A landscape with many valleys, sampled at points; each row gives a point and its height.
A ball rolls from a point to the lowest of its 2 nearest points, and stops where none of them is lower. Distance is the straight distance between rows; heights are no part of it.
Belis height 554: [105 139 139 157 106 123 118 149 109 122 103 115 152  89  84  57  86  99
 105 114 140 151 144]
Sizol height 501: [110 148 152 153  73 124 152 151 105 119 120 129 179  83 110  48  98 109
 106 141 153 142 158]
Diso height 841: [139 119 113 125 159 130 141 106 137 128 162  99  88 184 117  98 119 105
 136  84 144 137 126]
salim height 509: [ 92 125  94 104  87 126 146 158  97 149  95 135 111  95  88 104  80 109
  98 126  69 132 120]
nonef height 359: [154 135 130  81 123 109 102 144 154 166 108 131 166 113 115 163 136 117
 133 182 146 146 116]
peto height 717: [ 76 101 161 178 154 142 105 183 101 103 146 145  64 145 137 154 106 121
 126 127  99 180 136]
Zet height 399: [137  96  99 143 147 116 131 144 152 124 137 112 159 193 139 166 128  91
 151 103 175 151 125]
mul height 599: [136  86 179 180 186 102  64 151 130  82 119 107  84 146 114 101 113 123
 147 115 153 156 132]
safir height 342: [132 148 129 117 102 161 136 166 152 123 126 140 198 145 177 121 129  93
 122 150 220 105 138]
dedi height 827: [114 113 173 137 168  81  83  77 135  99 122 105 101 134 100  64 102 147
 103 118 118 127 131]
paza height 532: [152 115 166 155 177 112  64 115 148 115 112 108 119 140 106 130 138 135
 157 115 161 150 132]
gol height 797: [ 85  97 112 143 166 119 126 181 128 119 141 112  43 174 135 110  74  90
 120 114  88 132 102]
Kame height 360: [152 109 138 163 184 150  52 150 109 139  94 149  77 118  87 135 115 127
 157 128  95 184 120]
Pima height 877: [119 124 161 141 135  97  98  99 159  91 127 108 141  89 158 128 145 190
 121 156 103  58 109]
pepim height 209: [134 187 122  78  82 142 142 128 151 145 128 169 171 142 171  97 139 112
 115 160 163  77 157]
ner height 332: [168 153 105 109 143 148 125 140 164 189 164 114 106 185 134 141 140 104
 172 116 154 127 124]
Mup height 451: [123 151 141 140  64 137 164 161  96 110 118 129 201 100 129  46 111  91
 114 162 196 126 168]
sobev height 397: [157 180 146 137 125 153 112 157 153 185 181 111  64 128 124  98 133 141
 176 138 111 126 135]
per height 432: [129 151  75 111 135 152 137 167 129 182 121 114 101 132  94 104  88  81
 141 113 114 143 113]
gid height 259: [ 94  99 118 137 148 120 129 106 169 119 142 124 153 156 197 164 132 144
 139 115 170  65  85]
nerid height 472: [139 135  77 124 118 131 172 199 150 137 159  99 130 140 139 116 109  85
 132 138 132 123 111]
buros height 712: [ 99 136 113 107 109  79 139  84 119 146 101 130 117 125  90  61  83 121
  81 109  78 113 131]
bobu height 392: [123 179  98 109  99 146 198 100 135 166 180 148 150 163 150  98 142 101
 105 121 142 120 159]
mizi height 603: [152 128 162 121  57 142 142 144 109  96 107 112 194  78 131 108 144 151
 124 159 166 102 131]
ziget height 570: [111 105 154 121 164  83 130  69 119  99 144 145 107 121 142 181 171 180
  95 168  79 145 145]
doved height 597: [ 87 120 120 127 155 134 120 145 101 125  89 150  31 132 110 124 103 126
 108 116  37 116 120]
siv height 728: [ 71 106 147 174 145 138 103 172 100  94  94 149  89 117 118 139 101 109
  96 132  81 168 133]
kal height 785: [ 98 104 151 120 158  84 116  48 125 115 141 133 144 157 104 138 131 129
  87 123 139 176 140]
finak height 314: [145 134 118  86 134 133 102 138 170 179 103 143 177 143 144 200 148 117
 153 157 180 120 114]
Sed height 279: [126 161 127  86  88 157 141 158 157 134 122 150 184 136 189 128 133 119
 124 167 186  73 123]
lamez height 762: [ 60  95 147 156 166 148 134 163  80  96 144 128  33 165 144 106  81 106
  99  95  83 116 120]
vinon height 339: [123 105 108 136 139 122 138 135 170 122 150 108 153 189 183 160 129 105
 148 117 180  94 108]
rali height 511: [128 117 113 151 144 146  99 148 112 140 108 122 139 126  83 116  95  81
 131 105 145 197 128]
vil height 791: [ 89 152 160 163 107 156  74  95  87 169 106 137 124  83  80  74  86 136
 134  87 101 155 173]
nadi height 469: [126 142  68  97 101 148 156 164 102 181 101 126 100 106  75  94  88  96
 121 114  85 134 120]
Guv height 601: [145 108 146 104 206  87  71 100 158 131  93 107  92 117 124 165 158 180
 159 146 118  92 134]
Gulon height 461: [129 139 104 152 120 164 140 190 131 168 185 127 108 134 136 172 128 108
 165 136 124 189 131]
zako height 735: [133 126 112  97 127  97 139  57 132 113  99 122 173 141 103  97 120 115
  80 104 131 117 123]
rifat height 806: [103 124 169 115 165  74  96  52 134 128 128 121 126 161  93  88 107 119
  93 125 136 147 138]
nesaz height 555: [139 114  99 130 143 123 141 165 180 116 145 108  98 147 188 177 151 153
 175 129 111  56  90]
litin height 211: [124 111 128 162 181 149  74 182 100 138 101 141  38 137 101 129  96 110
 158 114  91 158 115]
zezuz height 395: [112 139 111 140 112 155 178 146 126 143 204 125 107 143 144 154 139 124
 136 125 109 170 141]
malep height 713: [170 156 101 125 127 173 124  87  91 150 118 132 165 107  79 102 140 117
 144  80 148 175 147]
nivut height 210: [185 106  94 132 156 148 101 129 126 118  95 118 149 133 109 167 154 114
 167  83 160 145 116]
Sasi height 79: [146  88 103 122 163 122 115  94 141 103  90 129 141 145 127 190 157 131
 144  87 148 126 113]
pid height 585: [130 106 131 169 140 102 134 185 140  83 162 133  96 146 169 182 141 133
 153 159  97 152 122]
sarus height 519: [140 132 129 154 124 118 131 195 157 130 182 111 115 142 155 174 131 119
 167 155 126 165 124]
lekov height 391: [145 160 145 109  55 131 158 161 135 121 153 121 160  78 154 153 150 173
 139 176 106  97 123]
digob height 520: [ 85 104 162 130 161  63 123 104 119 103 154 144 122 115 141 178 137 163
  95 186  82 168 140]
vis height 498: [150 114 143 180 175 148 141 152  95  85 117 138  33 150 124 117 145 124
 138  90  99 135 128]
nuba height 516: [122 130 133 105  59 158 168  88 123 126 127 141 181  83 168 154 162 191
 118 130 139  64 108]
Geno height 294: [183 136 105 111 142 174  98 120 126 146  78 123 186 117 115 142 143 111
 164  90 190 131 108]
feb height 596: [112 115 115 117 122 112 143  51 140 120 151 129 156 122 173 152 158 176
  94 127 118  60 102]
karu height 600: [155 123 111 119  69 150 183 125  71 106 104 121 163  72  86 106 138 134
 121 115 134 135 147]
gavub height 575: [138 117 163 130 193  93  58 116 176 137 110 100 112 134 128 143 150 158
 169 138 152 100 129]
gomo height 382: [149 144  96 124 160 157 114 164 142 196 153 110  70 168 109 114 104  98
 170 108 128 146 115]
sugur height 647: [129 119 144 132 112 137 124 119 145  92 116 114 185 100 144 124 140 134
 109 132 164  95 120]
mapu height 656: [ 97 107 159 172 144 113 142 148 112  86 168 156  76 140 151 169 137 140
 117 146  89 177 136]
fes height 767: [100 141 151 145  94 125 121  88 102 148 109 140 115  88  85  81  98 142
 116  94  87 147 163]
Vurav height 568: [105 137 112 155 134 166  97 162  84 142  91 118 158  83  70  70  69  80
 127  99 147 171 141]
vali height 83: [126 202 136 122  72 118 165 131 144 151 156 151 157 128 170  50 123 115
 117 158 135  83 166]
nedin height 609: [141 111 147 121 163 113 113  72 129 116 134 141 113 121 132 204 189 181
 130 141 105 138 149]
mub height 385: [141 104 152 183 188 158 108 168  71 119  98 164  27 165 117 139 124 114
 159  96 107 155 126]
Nurov height 502: [149 143 119  55  86 138 136 103 123 153  83 151 196 138 122 144 139 104
 104 157 187 117 123]
fifo height 402: [135 156 138 120  87 160 147 167 115 107 125 141 206 122 149  74 128  82
 115 163 223 115 166]
Kosun height 433: [132 155  86  83 116 142 176  81 154 154 152 138 161 186 162 125 142 102
  99 118 152  96 125]
Mago height 559: [123 134 115 102  76 126 174  61 125 129 148 140 179 116 170 136 156 172
  90 127 118  59 109]
Zuz height 317: [128 179 161 134 111 124 125 142 165 152 188 116  93 128 141 105 128 151
 153 155 105 124 137]
miri height 604: [121 101  92 123 139  92 144 153 151  91 152 115 128 136 197 175 132 149
 126 156  90  58  71]
lakop height 293: [ 87 135 202 161 143  69  74 120 152 105 139 119 138 108 118  89 103 139
 103 171 124 160 145]
Misa height 468: [139 143  93  60 122 139 151  91 148 156  96 151 180 165 149 143 138  91
 106 118 180  91 113]
zokiz height 671: [189 128 113 161 128 176 118 146  79 108  91 154 128  68  87 136 150 144
 141 116 103 175 136]
kese height 280: [154 125 141 111 158 130  95 118 169 173 153 115 109 186 151 173 150 137
 190 116 173 105 117]
ges height 417: [ 93 153 192 141 123  67 100  89 153 114 160 131 172 132 158  94 121 143
  94 179 138 129 143]
liko height 646: [109 100 125 124 183  78 109 129 121 106  79 138  67 132 101 120 108 117
  98 136  65 134 115]
rasu height 714: [145  99 100 110 154  89 128  71 126  85  86 115 147 137 105 108 127 118
  83  96 110 105 101]
daro height 552: [ 77 130 104 119 109 144 121 143  92 151  89 142  72 105  97 115  81 125
  99 104  37 114 137]
zufit height 821: [102 117 114 137 152 119 137 135 129 124 141 109  75 157 116  86  90 102
 114 101 102 136 118]
luve height 512: [ 68 145 181 158  90  83 127 111 121 109 168 135 178 118 149  87  83 126
  72 165 118 151 141]
zoso height 739: [ 94 140 137 112  67  94 141  70 108 173  96 149 124  96  94  84  88 130
  96 107  66 126 154]
Lol height 347: [183 141  84  88 115 172 141 152 129 162  96 126 180 126 119 143 141  95
 150 120 188 120 109]
Ses height 508: [192 119  90 121 112 179 148 190 105 111  95  96 153  78 107 127 144 123
 165 129 161 101 114]
nog height 701: [187 133 121 134 109 158 106 103  81 110  81 139 161  67  71 115 148 147
 139  92 125 169 140]
Navig height 662: [ 93  87 175 184 173  92  85 160 133  73 138 112  80 145 129  89  92 121
 115 128 124 154 122]
pinul height 629: [139  87 143 117 202  97  99  82 131 112  92 129 100 133 136 206 177 183
 151 136 120 119 147]
ded height 387: [163 151  79 106  99 174 176 159 103 157 128 119 173 117 111 114 140  89
 143 129 174 135 131]
kel height 851: [132 126 152 134 145  84 101  99 155 106 118 109 116 112 121  97 126 151
 109 143  97  95 119]
fuban height 720: [ 75  75 168 174 177 113 117 141  92  71 148 124  53 165 136  85  87 115
  93 102 111 135 121]
muvub height 269: [111 120 117  93 131 153 125 132 172 163  93 152 177 135 168 190 140 129
 155 132 201 100  92]
sov height 537: [156 146 136  64  42 150 158 121  86 155  90 145 186 125 118 123 140 124
 121 173 174 125 148]
Redob height 632: [118 137  95 133  80 155 185 131  76 135 116 139 131  68  85  86 120 125
 130  96  96 144 160]
vilu height 454: [141 103 118 156 152 118 106 152 142 121 127 115 145 158 111 135 113  83
 143 107 171 184 129]
felug height 405: [165 119 119  77 103 107 121 155 130 138  84 120 148  96  97 145 129 134
 125 175 117 124 104]
vada height 467: [168 162 109 148 123 174 142 173 159 149 190 100  94 127 146 128 158 135
 181 126 127 111 135]
kelom height 453: [181 125 109 110 105 137 115 188 127 122  91 113 133  82 102 134 139 127
 144 155 116 122 109]
tozad height 457: [152 144 136  89  29 131 182 116 106 135 134 138 167  84 148 142 152 177
 123 162 115  94 141]
Napem height 184: [124 201 147 125  71 123 152 153 152 155 178 138 148 117 157  95 125 130
 134 169 123 110 149]
vuro height 430: [144 155  81 107  91 160 190 213 114 164 146 113 149 112 120 106 116  80
 137 157 152 127 119]
sas height 517: [154 133 110 136 134 146 150 159 170 127 181  95  95 155 176 153 151 144
 166 118 123  80 113]
Lik height 630: [121  88 100 129 149 113 145  59 130  91 139 122 140 151 167 153 151 155
  90 108 115  80  93]
muvef height 682: [ 88 125 162 169 124 119  96 160 119  94 113 141 103  86 108 112 105 131
 100 144  74 160 137]
suga height 760: [117 113 142 107 154  99 112  43 148 108 113 126 175 147 127 146 146 134
  95 114 160 117 128]
finog height 680: [128 109  99 105 144  79 123 111 125 111  73 123 101 116  87  92 102 118
  93 119  72 122 104]
kupaf height 304: [128 181 145 116  75 114 160 149 152 119 193 130 169 112 184 141 131 151
 130 178 112  91 116]
nugug height 693: [156 165 108 124 115 170 143  62  98 169 145 138 117 121  80 116 155 143
 147  78 110 165 161]
koduk height 670: [152 154 118 116  86 161 158  93 121 154 153 144 140 105 109 161 170 155
 126 113 108 159 152]
Lozoz height 628: [167 131 130 172 149 168 121 145  95 112 100 165  80  99 108 156 160 139
 142 118  85 174 134]
Banok height 565: [164 137 143 128  76 153 145 125  94 109 103 115 193  78 101  92 142 131
 128 122 176 125 151]
gomim height 857: [136  97 124 101 154 107 151  76 129 127 183 113  74 208 142 125 135 134
 114  87 134 110 114]
kesup height 334: [121 158 109 119 123 159 176 110 130 176 192 130 119 168 127 138 140 111
 129 107 139 165 144]
zedo height 642: [138 125 129 119 118 136 147  84 137 116 163 138 127 128 132 190 177 161
 119 130 114 155 142]
tifot height 429: [ 78 109 197 157 159  77  87 115 124 101 162 127 120 125 130 144 120 158
 114 170 119 185 146]
tepi height 191: [130 102 109 105 142 142 126 100 158 132  97 135 159 125 145 199 160 152
 147 101 164  97 100]
nofo height 155: [ 79  83 124 128 180 108 123  93 168 147 124 138 131 168 183 197 137 172
 168 116 172  79  93]
lov height 228: [116  95 124 106 182 111 107 112 171 165 133 124 106 193 166 196 142 155
 194 109 171  82 113]
ligip height 608: [ 63 130 165 174 105 103 128 145 121  87 170 133 125 102 141 104  95 149
  94 152  80 156 135]
seka height 576: [148 116 133 168 150 144 134 141 118  83 117 136  84 120 119 139 163 136
 131 112  99 150 135]

Call two points neighbours if one is among the 2 nearest of the other. Go from one point of each pair to the other, from neighbour to neighbour, staying as low as possible. Name the highest point that can't be avoided.
vali / Sasi => Vurav
kesup / paza => siv
lakop / paza => pinul
nofo / Sasi => nerid
paza / litin => malep

For each start below, name the point where the ball stops.
Mago => vali
zufit => paza
peto => kesup
felug => Sasi
finog => nofo
koduk => lakop
siv => lakop
Sizol => vali
nesaz => vali
nog => litin
dedi => nofo
nerid => Sasi

For each start below, name every point that the ball comes to, in order.
vil => Belis > Sizol > Mup > fifo > safir > Sed > pepim > vali
kelom => felug > nonef > finak > muvub > tepi > Sasi
fes => zoso > buros > finog > liko > doved > daro > salim > nadi > per > gomo > ner > kese > lov > nofo
Pima => feb > Mago > nuba > tozad > lekov > kupaf > Napem > vali
